Each row is a point on a landscape with many valleys, with its height.
A ball rolls from a point to the lowest of its 3 nearest points, and stops where none of them is lower. Distance is the straight distance between rows; heights are no part of it.
k_383 height 115: [141 133 109  73 122 133  68  61  96  94  97 178 121 129 115 132 163  71
 183 197  77  91 172]
k_747 height 257: [157 120  96  80 132 150  88  60 101 103 103 160 134 115 122 123 165  73
 177 173 107  95 152]
k_628 height 244: [134 114 131 126 149 148 107 114 118 169 114 102 178 141 124 130 122 101
 166 158 155 123 138]
k_127 height 368: [112 104 135 141 125 106 123 153 149 140  76 120 174 165 144 150 113 135
 114 151 135 147 129]
k_223 height 106: [130  68 122 144 127 143  99  98 140 136  67 133 174 138 133 162 172  98
 162 134 111 115 109]
k_82 height 284: [153 132 161  96 156 107 134 134  96 150 158 144 136  92 122 123 139 107
 141 138 150 120 137]
k_171 height 413: [111 113 138 135 126  80 129 153 154 130  75 139 169 158 152 142 107 137
  94 147 138 141 129]
k_104 height 318: [126  78 106 145 121 146 110 117 154 132  56 133 166 159 145 162 155 112
 150 137 113 125 103]
k_965 height 109: [123 132 124 106 108 154 107 133 103 163 206 121  49 135  58 143 155 154
 140 109  66  83 139]
k_811 height 578: [143 145 111 134 106  89 108 105 157  53  13 140 153 112 144 149 147 110
 163 140 100 146  60]
k_543 height 645: [128 106 138 133 122  72 145 158 156  92 108 159 147 122 165 139 138 153
  75 112 133 142 123]
k_266 height 410: [129  79 101 144 116 133 110 113 159 106  45 139 163 160 147 160 153 132
 146 129  97 131  95]
k_610 height 136: [114 140  91 148 116 108 137 141 142  69  45  98 178 141 149 124  97 142
 126 132 178 160  70]
k_665 height 187: [127 121  77 141 111 135 126 130 149  72  45 120 163 157 155 141 119 142
 135 135 141 149  73]
k_251 height 84: [137 138 117 105 118 156 126 134 105 152 206 142  45 147  86 120 144 153
 131 115  69  99 135]
k_186 height 190: [128 137 161 156 151 164 160 156 119 167 194  93 109 104 123 106 107 134
 126  95 164 137 150]
k_711 height 231: [161 153 124  82 133 135 133 121  92 140 193 169  70 124 106 125 139 133
 132 120  96 103 128]
k_542 height 353: [117 111 161 138 135  89 120 147 142 159  99 121 171 138 136 153 120 123
 113 144 142 131 149]
k_940 height 269: [145 108 134 119 142 112  75  75 128 120  69 133 167 106 133 156 184  63
 199 154 108 114 139]
k_586 height 296: [117  85 139 166 115 136 170 153 167 139 146 128 119 134 152 125 125 160
  74  82 146 137 142]
k_149 height 293: [147 143 138 106 156 122 112 116 109 156 142 124 157 123 116 119 127  97
 150 167 151 124 146]
k_818 height 408: [136 117  87 137 104 112 123 112 154  61  28 139 152 123 156 150 150 128
 148 125 118 151  58]
k_490 height 407: [111 207 149 118 140 143 137 166 115 155 218 113  44 145  92 112  92 148
 125 128  81 141 147]
k_234 height 430: [100 203 162 124 125 123 128 175 120 155 218 110  36 150  82 128 106 148
 132 117  67 139 147]
k_729 height 362: [142 137  76  85 125 176  97  84  98 140 135 157 122 166 115 114 129 110
 164 181 103  96 150]
k_268 height 51: [116 129  90 170 106 124 133 106 126  52  39  98 176 107 138 134 124 132
 155 101 183 145  39]
k_978 height 259: [144  85 116 125 141 162  93  86 114 143  98 128 171 110 136 143 164  86
 181 144 127 108 126]
k_993 height 477: [ 93 193 171 127 128 116  96 181 114 177 217  57  32 128  52 144 138 144
 148 107  63 121 148]
k_982 height 104: [145 144 100  87 146 167 110  88  99 152 139 131 144 150 114 113 108 100
 163 176 137 112 153]
k_431 height 159: [137 132 128 114 154 140 116 110 110 167 130 107 170 132 123 126 115  95
 156 166 157 120 139]
k_528 height 320: [143 171 136 123 146 176 163 150 110 150 208 122  70 126 111  99  94 135
 125 115 132 134 135]
k_170 height 168: [133  77 109 146 126 153 102 107 141 138  76 124 169 133 138 157 157 105
 160 140 120 114 115]
k_623 height 391: [118 124 130 129 127  78 130 154 154 104  71 135 168 153 156 137 109 145
  91 151 141 153 113]
k_360 height 102: [ 84 150 157 164 130  88 170 158 190 111 145 119 104 128 156  88  95 161
  39  89 158 171 163]
k_21 height 275: [158 116  85  76 132 169  86  63  95 110 113 168 135 129 127 124 157  88
 175 169 103 100 151]
k_807 height 203: [134  85 137 140 126 116  90  91 149 120  49 136 164 125 138 167 181  93
 169 140  94 120 110]
k_57 height 278: [163 140 131 113 146 161 152 128 109 145 196 146  97 100 123 104 132 129
 136 107 140 111 130]
k_838 height 364: [140 151 111 147 103  87 118 109 136  41  17 122 159  87 136 143 151 106
 169 115 132 144  41]
k_413 height 96: [157 113 114  94 142 139  79  61 104 110  89 149 151 101 138 137 182  70
 193 166 118 109 140]
k_516 height 420: [118 135 128 125 118  63 131 151 148  81  88 148 159 128 166 137 113 147
  79 132 152 155 112]
k_612 height 68: [139 124 104  71 111 143  75  57  98  95 106 182 118 124 114 127 161  83
 179 188  75  89 164]
k_668 height 85: [122 137  74 145 111 131 133 125 137  60  49 100 165 137 150 130 110 141
 131 125 171 163  56]
k_51 height 128: [138 111 151 145 145 165 161 141 125 159 185 111 115  96 126 117 129 126
 127  93 160 128 142]
k_990 height 672: [126 120 122 130 122  69 149 154 150  72 100 146 144 107 165 135 132 152
  70 107 153 150 115]
k_639 height 473: [118 221 169 122 138 123 154 170 113 144 219 124  44 126 109 108  95 140
 124 119  93 151 144]
k_118 height 189: [155 155 151  85 156 108 122 120  94 160 160 137 143 105 127 124 125 102
 145 152 139 117 144]
k_557 height 228: [136 162 142 130 149 168 168 148 112 157 207 121  86 111 117  94  97 134
 126 106 139 134 142]
k_583 height 298: [114 146 111 125 121  72 130 148 143  80  69 121 168 140 156 131  96 142
  98 136 164 160  98]
k_835 height 727: [117 150 120 125 123  47 137 142 134  57  83 123 162 109 160 130 118 148
  85 112 185 151 102]
k_530 height 267: [153 157 139  73 140  99 122 119  88 148 179 170  99 124 110 123 132 124
 134 152 102 103 145]
k_544 height 308: [136  84 170 137 137 115 144 145 130 156 153 138 137  96 143 144 154 128
 112  96 144 116 142]
k_385 height 120: [119 179 177 151 167 128 153 160 122 154 207  98  88  95 117  98  97 128
 123 106 152 149 161]
k_933 height 616: [119  85 151 135 114  85 139 152 151 115 116 161 144 122 155 150 144 146
  75 104 126 126 128]
k_942 height 347: [117 185 137 122 131 156 128 164 111 161 216 115  44 160  84 114  98 158
 126 122  77 121 145]
k_883 height 161: [120 132  95 142 116 119 131 135 150  83  52 117 173 151 159 127  94 139
 116 149 156 165  88]
k_380 height 699: [123 130 118 122 126  60 147 146 137  51 104 145 152  98 169 125 131 149
  77  97 178 150  99]
k_485 height 224: [145 114 130 107 144 125  79  63 114 116  81 136 160  99 133 145 179  55
 197 165 109 106 135]
k_210 height 277: [133 150 139  80 112 110 109 124  93 148 179 163  75 137  80 132 147 140
 126 133  76  78 152]
k_426 height 286: [138 131  91 152 104 122 124 109 129  47  35 118 159  98 148 138 145 126
 161 107 154 149  39]
k_232 height 344: [139 176 143 126 153 162 157 142 108 149 209 112  76 123 114  98  88 133
 129 119 130 144 139]
k_603 height 122: [120 146 123 118 115 172 127 142 107 159 215 123  52 162  75 122 119 157
 130 115  70 104 139]
k_512 height 141: [138 100 119 126 145 163 105 105 123 168 100 107 171 134 130 129 134 100
 163 156 146 117 128]
k_87 height 241: [102 127 116 152 124 116 173 153 172 100 137 108 119 139 158  92  85 170
  43  90 170 162 145]
k_902 height 662: [126  99 131 127 122  78 151 149 155  89 108 158 140 120 170 130 137 155
  68 102 142 143 123]
k_53 height 180: [157 165 141  74 155 100 124 110  90 148 161 153 118 118 116 117 128 113
 142 164 125 108 148]
k_213 height 319: [130  79 157 157 136 147 158 141 140 154 167 120 119 108 142 132 143 135
 105  90 151 126 139]
k_976 height 345: [115 105 171 137 135  81 133 150 139 143 107 138 163 130 146 154 133 125
 101 131 126 127 142]
k_869 height 156: [111 109 103 149 123 125 121 133 156 119  56 124 168 172 151 140 106 137
 122 153 131 148 107]
k_975 height 411: [120  70 147 161 115 129 160 153 151 135 136 139 131 111 146 134 141 151
  83  84 139 130 141]
k_247 height 686: [119  81 122 149 116 120 167 155 164  97 130 150 126 127 163 126 130 164
  60  83 144 148 125]
k_659 height 317: [153 149 126 121 146 174 161 132  99 147 206 128  79 112 120 102 107 134
 136 104 137 127 132]
k_293 height 642: [114 160 117  81 107 125  90 109  95 164 156 145 107 173  79 116 114 131
 140 183  80  84 170]
k_240 height 447: [125 181 133 121 139 166 148 153 113 148 210 123  56 145  94 101  92 150
 129 126 104 130 138]
k_932 height 325: [147 156 130  73 125 114 114 119  92 138 185 172  78 129 103 125 144 135
 128 143  77  94 146]
k_760 height 337: [144 131 164 108 149  97 123 128 111 160 154 138 148  87 130 140 150 105
 133 127 151 111 142]
k_526 height 213: [129  74 117 140 134 162 102 104 135 158  87 110 176 141 136 144 148 100
 163 141 135 113 126]
k_788 height 282: [114 106 141 141 137 113 119 140 142 167  97 115 181 149 129 148 124 118
 126 154 139 123 139]
k_915 height 343: [131  77 164 146 124 113 146 152 142 140 135 143 135 106 147 147 152 143
  91  85 138 121 133]
k_113 height 694: [124 106  98 149 112 116 167 148 163  74 132 128 124 114 166 107 114 163
  55  79 173 159 112]
k_261 height 442: [105 206 162 127 131 125 133 169 117 144 223 120  36 138  93 123 104 142
 126 122  70 136 139]
k_618 height 217: [112 148 103 132 118  93 139 138 144  83  63 108 171 149 163 125  92 144
 111 143 169 163  96]
k_169 height 16: [105 163 195 165 154 129 163 167 134 165 195  94  94  93 124 102 107 128
 113  98 159 161 167]
k_211 height 401: [117 119 138 124 129  62 132 152 156 102  83 139 164 146 154 137 119 140
  88 141 131 147 119]
k_327 height 326: [156 128 152 113 151 120 139 127 102 149 184 147 119  80 129 128 147 117
 132 118 142 111 139]
k_222 height 329: [127  78 173 143 129 111 142 144 140 146 143 144 141 100 144 143 155 128
 105  96 132 112 135]
k_402 height 263: [107 122 101 156 119 125 167 144 173  81 133 115 131 126 161  90  95 170
  49  81 171 166 132]
k_508 height 127: [142 101 106 120 140 173 104  83 108 147 105 118 169 127 131 134 145  90
 182 163 147 114 127]
k_895 height 385: [138 110  83 140 104 133 124 111 150  70  34 137 158 142 162 146 140 134
 141 132 117 150  62]
k_309 height 74: [125 198 173 129 153 141 155 163 115 154 209 106  79 104 118  94  95 124
 121 113 139 149 147]
k_558 height 188: [116  99 108 148 117 130 115 135 161 127  64 121 171 168 147 143 119 131
 122 147 127 139 111]
k_828 height 116: [139 147  96  84 131 163 100  88  95 153 137 141 134 157 107 108 109 110
 151 188 118 102 150]
k_814 height 336: [128  84 171 135 138  89 137 145 134 150 136 142 147 102 138 151 146 123
  99 112 132 119 147]
k_335 height 100: [136 138 125 102 110 150 110 129 103 155 204 135  52 134  61 139 155 159
 135 112  60  82 139]
k_270 height 265: [127 130  76 153 106 126 130 114 130  51  50 115 164 117 150 135 126 138
 153 113 170 156  44]
k_378 height 148: [122 169 170 146 150 154 161 151 116 161 205  94  91 104 120  96  94 132
 120 106 159 151 156]
k_161 height 223: [120  87 103 150 112 144 119 130 153 127  60 126 170 163 151 148 131 127
 135 146 122 139 103]
k_92 height 235: [101 105 115 161 116 131 174 150 169 107 136 128 121 138 162 103 109 175
  53  88 155 156 138]
k_373 height 97: [141 119 111 113 145 165 106  92 107 159 118 112 171 129 126 124 125  97
 169 160 154 119 137]
k_907 height 112: [101 110 140 165 122 130 171 162 172 127 145 111 116 140 149 102 103 168
  58  91 155 153 155]
k_601 height 167: [153 131  85  95 139 179 105  75  92 139 131 141 143 141 123 112 128 103
 169 176 124 104 144]
k_657 height 369: [ 91 135 179 181 133 115 165 163 177 149 155 108 110 130 141 100 100 152
  69  94 146 156 176]
k_808 height 357: [140 120  84  76 113 169  85  63  94 111 118 177 118 141 119 126 156 101
 172 173  87  87 158]
k_875 height 285: [133 157 108  75 133 137 103 102  89 151 152 146 123 161  97 111 110 116
 142 187  99  96 162]
k_546 height 376: [ 94 132 188 178 137 121 159 166 158 166 177  95 110 117 132 111 110 140
  84  90 145 151 168]
k_314 height 47: [138 139  91  89 134 172 104  89  93 138 139 141 138 158 116 110 111 108
 159 187 124 103 151]
k_923 height 412: [ 97 196 155 129 122 130 125 171 118 162 216  97  32 156  77 125 105 154
 127 127  62 136 143]
k_339 height 431: [140 133 153 112 156 103 119 124 106 166 136 121 165 111 124 137 127 101
 146 155 148 123 143]
k_527 height 90: [145 134 104 100 148 160 107  93 103 162 132 124 152 141 118 117 113  94
 164 173 146 118 143]
k_452 height 110: [131 157 141  75 115 103 102 122  95 155 177 159  86 148  82 132 136 132
 125 154  73  85 164]
k_18 height 449: [ 98 104 154 184 130 134 163 163 168 148 158 106 121 131 138 112 109 158
  70  97 149 148 163]
k_162 height 279: [126  96  91 147 113 139 115 127 153 112  50 130 166 162 150 151 138 128
 132 142 115 136  93]
k_938 height 348: [114  76 149 167 120 146 165 154 157 145 143 126 126 125 140 128 133 153
  84  81 145 131 146]
k_815 height 256: [115 171 132 127 120 165 124 160 113 163 216 103  44 167  68 123 103 160
 136 118  72 122 148]
k_840 height 239: [ 99 141 100 168 107 114 126 129 127  61  52  83 184 121 135 127  99 136
 133 117 204 159  63]
k_712 height 126: [123 133  80 138 113 125 130 128 148  69  43 115 165 150 156 133 103 142
 130 143 158 163  78]
k_515 height 379: [112  97 158 176 129 154 158 155 153 153 160 104 121 122 131 120 113 157
  89  88 154 141 157]
k_988 height 248: [131 124  75 148 107 123 129 120 147  54  35 128 159 116 151 142 133 127
 150 121 149 156  55]
k_491 height 121: [120 146 121 117 109 174 115 145 103 170 211 104  41 150  63 131 135 155
 141 110  65  93 144]
k_410 height 229: [108 151 106 151 115  96 134 134 128  58  63  92 183 122 144 128  95 138
 123 126 200 158  74]
k_158 height 466: [139 163 123 112 135 172 154 145 105 155 204 135  58 139 108 103 100 149
 129 114 110 121 133]
k_570 height 232: [130  94 116 138 115 107  90  99 160 105  34 139 162 135 144 169 171  98
 160 137  86 128 100]
k_31 height 92: [112 180 193 155 160 117 162 164 123 161 205 107  89  83 122  95 105 122
 117  96 152 155 162]
k_242 height 254: [153 120  87  97 135 175 101  76  97 142 123 139 147 138 132 123 138  94
 177 162 130 100 135]
k_241 height 240: [163 148 142  83 152 107 130 116  90 154 174 159 120 102 124 121 141 115
 144 139 129 110 139]
k_909 height 374: [133 127  76  81 115 181  92  79  94 136 132 154 120 161 100 115 134 115
 156 180  97  89 154]
k_522 height 722: [127 116 106 135 120  84 155 140 148  56 112 137 140  91 171 121 131 151
  66  83 177 151 105]
k_672 height 331: [111  99 129 149 126 123 116 133 150 151  78 118 182 167 143 145 117 129
 128 154 135 132 130]
k_487 height 169: [142 167 133  76 146 112 109 112  95 152 162 148 133 139 109 114 108 105
 143 177 122 109 157]
k_288 height 450: [119 148 102  86 112 148  92  96  92 158 147 138 113 180  79 112 119 122
 139 191  89  90 170]
k_464 height 114: [150 156 127  86 156 122 112 105  92 157 145 132 142 135 119 115 107  99
 152 176 142 114 150]
k_588 height 397: [ 98 102 168 182 133 142 160 166 161 152 163 100 121 134 141 115 105 155
  79  93 146 141 161]
k_265 height 81: [134  81 118 139 122 130  95 104 152 123  49 144 169 137 140 162 170 106
 160 136  94 125 103]
k_919 height 172: [156 111  88 105 142 179  99  78  98 141 110 133 165 127 129 125 143  90
 177 158 140 109 137]
k_148 height 160: [ 88 149 177 166 128  84 170 164 179 127 157 110  92 131 154  91 103 159
  51  92 139 171 174]
k_832 height 332: [107 102 160 178 133 148 167 158 156 165 169  97 116 124 135 112 107 144
  83  84 155 141 160]
k_531 height 475: [137 100  90 140 104 132 119 118 156  71  36 142 154 146 152 147 142 127
 142 134 113 148  75]
k_921 height 105: [148 129 137 132 151 169 162 141 111 156 196 120 100 104 121 113 127 133
 130  97 157 128 139]
k_707 height 149: [132 120 128  93 100 126 101 127  88 160 199 137  59 132  62 142 167 145
 138 121  57  75 152]
k_417 height 370: [125 140 103 167  96 100 116  99 121  37  18 116 163  82 134 151 150 115
 180  95 157 149  39]
k_174 height 258: [109 160 133 120 114 151 101 164 115 187 219  62  37 143  45 140 132 151
 153 122  75 109 145]
k_684 height 195: [145 166 122  76 134 128 109 109  91 156 155 141 131 146 110 109 110 116
 152 182 116 111 156]
k_833 height 198: [100 113 124 160 120 129 170 160 178 115 141 115 117 139 155 104  95 168
  53  95 160 160 148]
k_35 height 295: [137 139  89 146 106 108 126 110 140  46  23 132 158 109 154 144 146 124
 159 117 141 149  43]
k_622 height 428: [ 85 140 199 177 136 100 165 167 167 157 170 105  96 115 136 104 112 140
  78  93 147 156 185]
k_390 height 342: [128 115 160 132 145 102 107 134 131 175 113 109 179 135 127 139 119 115
 137 150 146 121 147]
k_361 height 108: [115  87 113 152 123 148 111 128 152 148  76 116 182 159 136 153 134 123
 137 147 123 129 119]
k_538 height 371: [126 104 173 134 138  87 122 140 130 163 122 132 169 114 141 149 144 120
 117 122 134 125 144]
k_784 height 373: [139 104 100 137 108 117 110 105 160  83  32 154 156 138 152 158 161 120
 142 137  96 144  79]
k_9 height 290: [130  88 153 162 133 152 156 144 132 163 172 122 127 106 132 123 137 131
 117  82 154 124 140]
k_805 height 324: [143 144  99 135 104  95 119 107 144  42  20 128 153  98 146 144 147 115
 162 118 134 149  50]
k_716 height 103: [148 102 173 126 147 107 134 133 117 153 150 139 141  87 133 139 154 118
 131 105 147 112 139]
k_517 height 162: [115 149 124 126 114 169 104 156 107 173 215  77  46 153  44 128 138 159
 148 107  70 104 140]
k_125 height 309: [142 129  92 136 107 111 123 108 138  55  30 133 154 108 158 143 149 126
 151 124 133 148  50]
k_545 height 330: [115 152 111 129 121  72 130 135 142  66  73 104 171 128 154 132  96 141
 101 137 182 163  90]
k_151 height 478: [131 163 123 119 126 173 148 153 106 151 213 132  46 152  90 110 101 149
 125 122  83 116 131]
k_154 height 145: [148 122  92  75 126 149  80  58  94  98 109 176 122 121 120 120 164  83
 184 181  84  92 153]
k_155 height 389: [136 159 115 161 106  84 116  96 134  44  15 120 164  85 133 147 147 105
 179 110 145 146  43]
k_296 height 406: [119  72 139 153 123 126 159 149 159 125 136 147 132 125 156 125 136 154
  72  85 142 133 130]
k_441 height 525: [139 120 109 124 106  83 113 109 160  70  16 144 152 132 141 155 160 111
 156 142  90 146  71]
k_738 height 133: [145 109 148 143 142 163 156 145 112 155 183 124 115  91 127 119 134 127
 132  93 154 122 134]
k_492 height 388: [133 121  75  84 102 178  92  72  87 127 127 168 111 160 103 116 143 119
 163 176  79  85 163]
k_447 height 225: [129  74 112 154 123 150 106 109 153 133  61 121 167 148 139 157 155 111
 153 135 116 121 112]
k_775 height 63: [111 151 187 166 151 139 167 164 139 166 195  90 105 105 121 104 104 125
 114  94 165 151 164]
k_896 height 363: [110 141 120 128 124  74 137 147 156  91  73 134 173 147 154 139 103 145
  97 144 148 158 112]
k_46 height 245: [112 108 143 138 136 126 116 130 136 168 103 104 184 144 129 141 116 112
 139 154 148 127 139]
k_304 height 271: [135 120  78 139 107 132 128 115 146  69  35 130 158 140 156 139 133 127
 148 125 140 151  62]
k_834 height 107: [145 139 126  89 113 141 125 128  96 143 195 168  67 132  92 126 140 143
 123 123  73  84 136]
k_228 height 52: [145 109 180 119 152  91 129 131 119 155 139 133 160  95 130 146 144 106
 125 128 144 113 139]
k_122 height 186: [157 121 140 127 142 154 157 127 109 155 185 135 108  87 125 117 138 126
 136  98 151 117 132]
k_284 height 390: [154 113  89  92 141 173  95  65 102 126 107 146 148 115 135 124 161  85
 187 162 130 109 135]
k_103 height 463: [119 207 158 123 152 138 154 164 114 149 219 115  62 119 109 101  89 138
 128 120 113 150 147]
k_300 height 227: [166 158 143  82 150 108 127 121  91 148 178 168 111 113 113 118 136 116
 139 144 117 103 147]
k_857 height 469: [142 115  93 131 100 102 108 107 159  65  26 151 151 135 156 152 151 119
 149 132 100 147  64]
k_195 height 335: [146 124  83  88 126 179  97  72  95 129 126 162 130 148 122 116 144 104
 170 178 108  93 146]
k_244 height 302: [159 144 118  99 137 159 143 130  99 143 202 158  67 118 112 118 128 143
 129 110 113 105 124]
k_454 height 59: [100 160 197 166 156 116 163 162 144 166 186  95 102  97 124 108 108 130
 104  91 154 152 170]
k_700 height 153: [113 127 173 174 148 149 160 162 145 169 182  93 116 113 125 105 107 134
 105  92 157 142 160]
k_403 height 405: [127 189 139 121 139 162 155 150 110 148 213 114  58 132 108  96  85 139
 130 119 119 140 138]
k_820 height 193: [108 144  94 158 110  94 131 129 136  59  52  88 188 126 141 127  96 139
 128 118 195 155  63]
k_567 height 139: [117  85 123 153 132 147 106 121 140 153  88 107 181 150 137 145 133 110
 142 147 133 125 129]
k_759 height 243: [141  88 137 133 131 116  77  84 145 130  50 137 171 111 125 161 180  81
 181 149  98 109 124]
k_810 height 255: [158 134 115  81 138 126  76  49  98 100  81 158 150 103 126 133 163  65
 197 181  97 101 158]
k_495 height 75: [143 136 118 108 153 148 111 104  98 159 127 111 166 134 123 115 115  97
 160 166 150 124 142]
k_770 height 261: [103 112 168 176 132 141 163 159 150 165 174  94 113 119 132 109 106 140
  93  97 153 148 158]
k_866 height 253: [108  86 124 160 121 138 169 154 170 114 140 128 119 130 163 108 118 166
  65  80 147 151 133]
k_702 height 288: [152 121  83  82 132 176  92  67  93 127 124 155 136 139 120 113 148  96
 175 180 119  98 146]
k_432 height 375: [ 99 188 149 123 118 136 115 173 118 167 217  88  44 155  57 133 109 152
 128 117  66 124 146]
k_177 height 691: [119 102 105 137 115 107 164 143 155  69 115 142 125 109 171 121 126 165
  57  79 159 154 116]
k_168 height 644: [125  84 138 141 114 103 157 155 149 103 120 152 128 117 166 135 140 160
  74  92 129 141 127]
k_562 height 260: [146  93 154 139 140 151 151 138 128 159 172 131 123  95 135 130 143 127
 117  82 150 119 136]
k_99 height 170: [137 151 159 143 151 165 163 140 121 166 207 104  92 108 119 100 101 127
 131  99 158 138 152]
k_620 height 299: [135  99 112 131 112 107 104 105 160  90  30 147 157 136 146 171 165 112
 157 141  92 136  82]
k_769 height 216: [119 109  88 149 113 134 124 126 158  97  51 122 164 165 157 147 116 139
 129 136 126 150  94]
k_198 height 230: [125 122  74 143 100 130 131 122 139  63  40 126 159 139 156 136 120 138
 142 134 140 158  65]
k_84 height 403: [111 109 150 140 127  89 126 155 153 142  88 126 177 145 150 147 115 134
 108 148 130 133 143]
k_357 height 543: [126  75 147 143 121 108 158 152 153 128 123 153 132 123 154 145 150 149
  71  95 133 131 132]
k_554 height 95: [114 119 114 143 117 106 130 146 152 110  62 126 170 169 154 134  98 134
 107 158 133 150 112]
k_698 height 356: [135 143 140  77 112 110 100 121  95 155 187 152  75 130  68 146 161 141
 132 143  63  79 156]
k_52 height 355: [ 86 144 193 176 136  94 162 167 183 141 161 115  98 118 141 106 117 150
  59  89 137 158 186]
k_474 height 679: [122  97 125 138 119  98 160 148 158  85 109 155 126 113 171 133 134 167
  63  90 146 144 111]
k_344 height 422: [116  95 161 170 139 157 157 151 144 166 176 104 120 110 129 112 115 144
 107  88 158 130 153]
k_350 height 700: [126 107 103 145 114 105 164 140 150  70 122 144 128 104 162 114 127 167
  57  78 175 155 107]
k_61 height 215: [151 103 150 131 141 139 148 137 115 158 175 135 118  86 129 125 149 125
 128  95 150 115 132]
k_353 height 88: [159 111 151 116 146 141 149 127 107 154 181 147 122  82 132 122 148 124
 131 100 148 117 128]
k_147 height 140: [147 163 145  84 156 116 114 111  97 154 157 142 144 119 115 119 114 102
 149 170 134 110 150]
k_962 height 300: [156 112 103 100 142 153  86  63 101 120 100 146 146 105 132 134 174  68
 182 161 120 106 134]
k_238 height 434: [121 203 155 117 141 143 147 161 116 149 222 118  46 147 105 106  86 142
 125 123  94 138 150]
k_872 height 154: [121  80 114 153 126 150 105 114 142 145  73 118 177 150 143 155 149 111
 147 140 126 125 116]
k_606 height 338: [162 143 140  84 137 132 144 120  95 142 192 168  90 104 119 120 140 124
 128 129 120 105 134]
k_507 height 266: [ 83 133 176 177 132 103 164 164 179 138 154 110 105 132 144 103  99 158
  63  91 145 164 174]
k_766 height 366: [102 178 150 123 117 136 101 168 109 176 215  45  40 142  45 146 135 147
 150 114  64 121 148]
k_187 height 455: [129 117 166 128 147  99 119 141 124 169 124 119 166 113 132 148 128 107
 133 139 150 121 146]
k_809 height 262: [105 161 138 129 117 158 112 162 116 174 219  69  43 153  52 140 120 157
 136 117  71 102 143]
k_409 height 201: [143 175 131  70 138 112 112 109  93 156 164 162 114 139  99 121 115 119
 136 175 102 102 155]
k_734 height 328: [125 150 146  79 110 101  92 118  92 160 185 149  81 144  62 142 153 137
 128 152  62  72 165]
k_793 height 101: [143 151 113  88 148 142 117 103  96 160 137 129 145 140 117 113 103 103
 155 182 145 108 150]
k_961 height 690: [120  95 106 146 117 128 169 146 164  87 125 138 118 122 164 116 125 167
  48  84 159 156 122]
k_882 height 315: [128  87 101 149 113 138 109 121 158 113  49 132 167 157 151 149 143 122
 143 136 111 135  92]
k_746 height 268: [130  79 108 147 116 124 102 108 156 103  44 140 162 141 150 164 166 115
 152 127  87 125 101]
k_539 height 196: [141  77 119 130 136 154  95  84 128 138  81 126 172 118 138 153 173  86
 173 137 120 109 123]
k_696 height 191: [ 91 134 153 161 127 108 173 161 182 125 146 110 112 138 151  98  97 166
  46  95 153 170 167]
k_124 height 334: [152 150 121 111 139 170 161 131 102 149 205 135  82 114 117 103 117 130
 140 113 132 125 132]
k_191 height 57: [143 150 120 103 114 165 136 141 100 149 211 148  51 142  87 121 130 155
 125 113  77  96 130]
k_705 height 200: [118  97 134 141 142 138 111 117 132 171 101  99 182 140 129 135 123 104
 144 151 147 122 143]
k_742 height 339: [137 163 134  74 125 106 102 114  87 157 167 149 100 156  87 127 118 128
 137 181  84  93 166]
k_481 height 312: [115 129 107 178  97 111 120 104 125  44  34 106 174  97 128 146 138 125
 167  85 171 140  33]
k_600 height 341: [118  91 163 147 130  82 135 155 152 139 118 145 150 118 152 152 143 134
  93 123 133 120 138]
k_179 height 132: [132 180 157 141 154 162 161 157 117 159 212 105  92 108 115  96 100 131
 128 110 156 146 143]
k_970 height 352: [160 132 133 104 145 148 150 121  92 148 193 155  90  91 120 118 143 130
 137 112 131 106 130]
k_347 height 346: [121 103 157 135 127  69 133 151 145 126  95 140 154 135 148 147 131 139
  86 128 126 133 133]
k_144 height 287: [112 133  87 168 110 125 129 116 122  55  46  90 176 118 141 132 115 136
 147 113 193 155  53]
k_73 height 394: [123 134  81  82 107 174  90  87  95 151 145 146 117 178  93 118 122 123
 148 187  96  82 169]
k_199 height 482: [122 155 131  78 113 114  92 121  87 157 168 148 102 159  74 122 123 127
 136 173  82  87 164]
k_813 height 163: [113 121  99 137 114 114 127 139 157  95  54 119 172 167 160 130 106 146
 110 155 143 155  94]
k_159 height 386: [118 161 132 179 100  75 114 101 123  45  13 114 164  76 125 154 141 106
 184  96 150 137  38]

Two balls start at each pair of points below. Name the first point that both come to, or write none.
k_174 and k_707: k_335
k_240 and k_158: k_528
k_622 and k_657: k_507
k_241 and k_82: k_147
k_390 and k_976: none
k_84 and k_187: k_46
k_162 and k_531: none
k_546 and k_515: k_770

Call two points neighbours if one is among the 3 nearest of the other. Go from one point of each pair to the other, from neighbour to neighbour, staying as low as possible. Name the highest point that can't be avoided.
k_452 and k_921: k_327
k_268 and k_360: k_546
k_668 and k_452: k_932
k_452 and k_228: k_760
k_413 and k_361: k_940
k_309 and k_169: k_385
k_353 and k_921: k_122
k_668 and k_554: k_813
k_314 and k_495: k_982
k_668 and k_268: k_270
k_907 and k_360: k_696
k_265 and k_361: k_170

Where does a ball stop that starts at each point below?
k_606: k_495
k_882: k_554
k_347: k_228
k_118: k_495
k_975: k_228
k_124: k_353
k_149: k_495
k_978: k_495
k_832: k_169
k_639: k_191
k_344: k_169
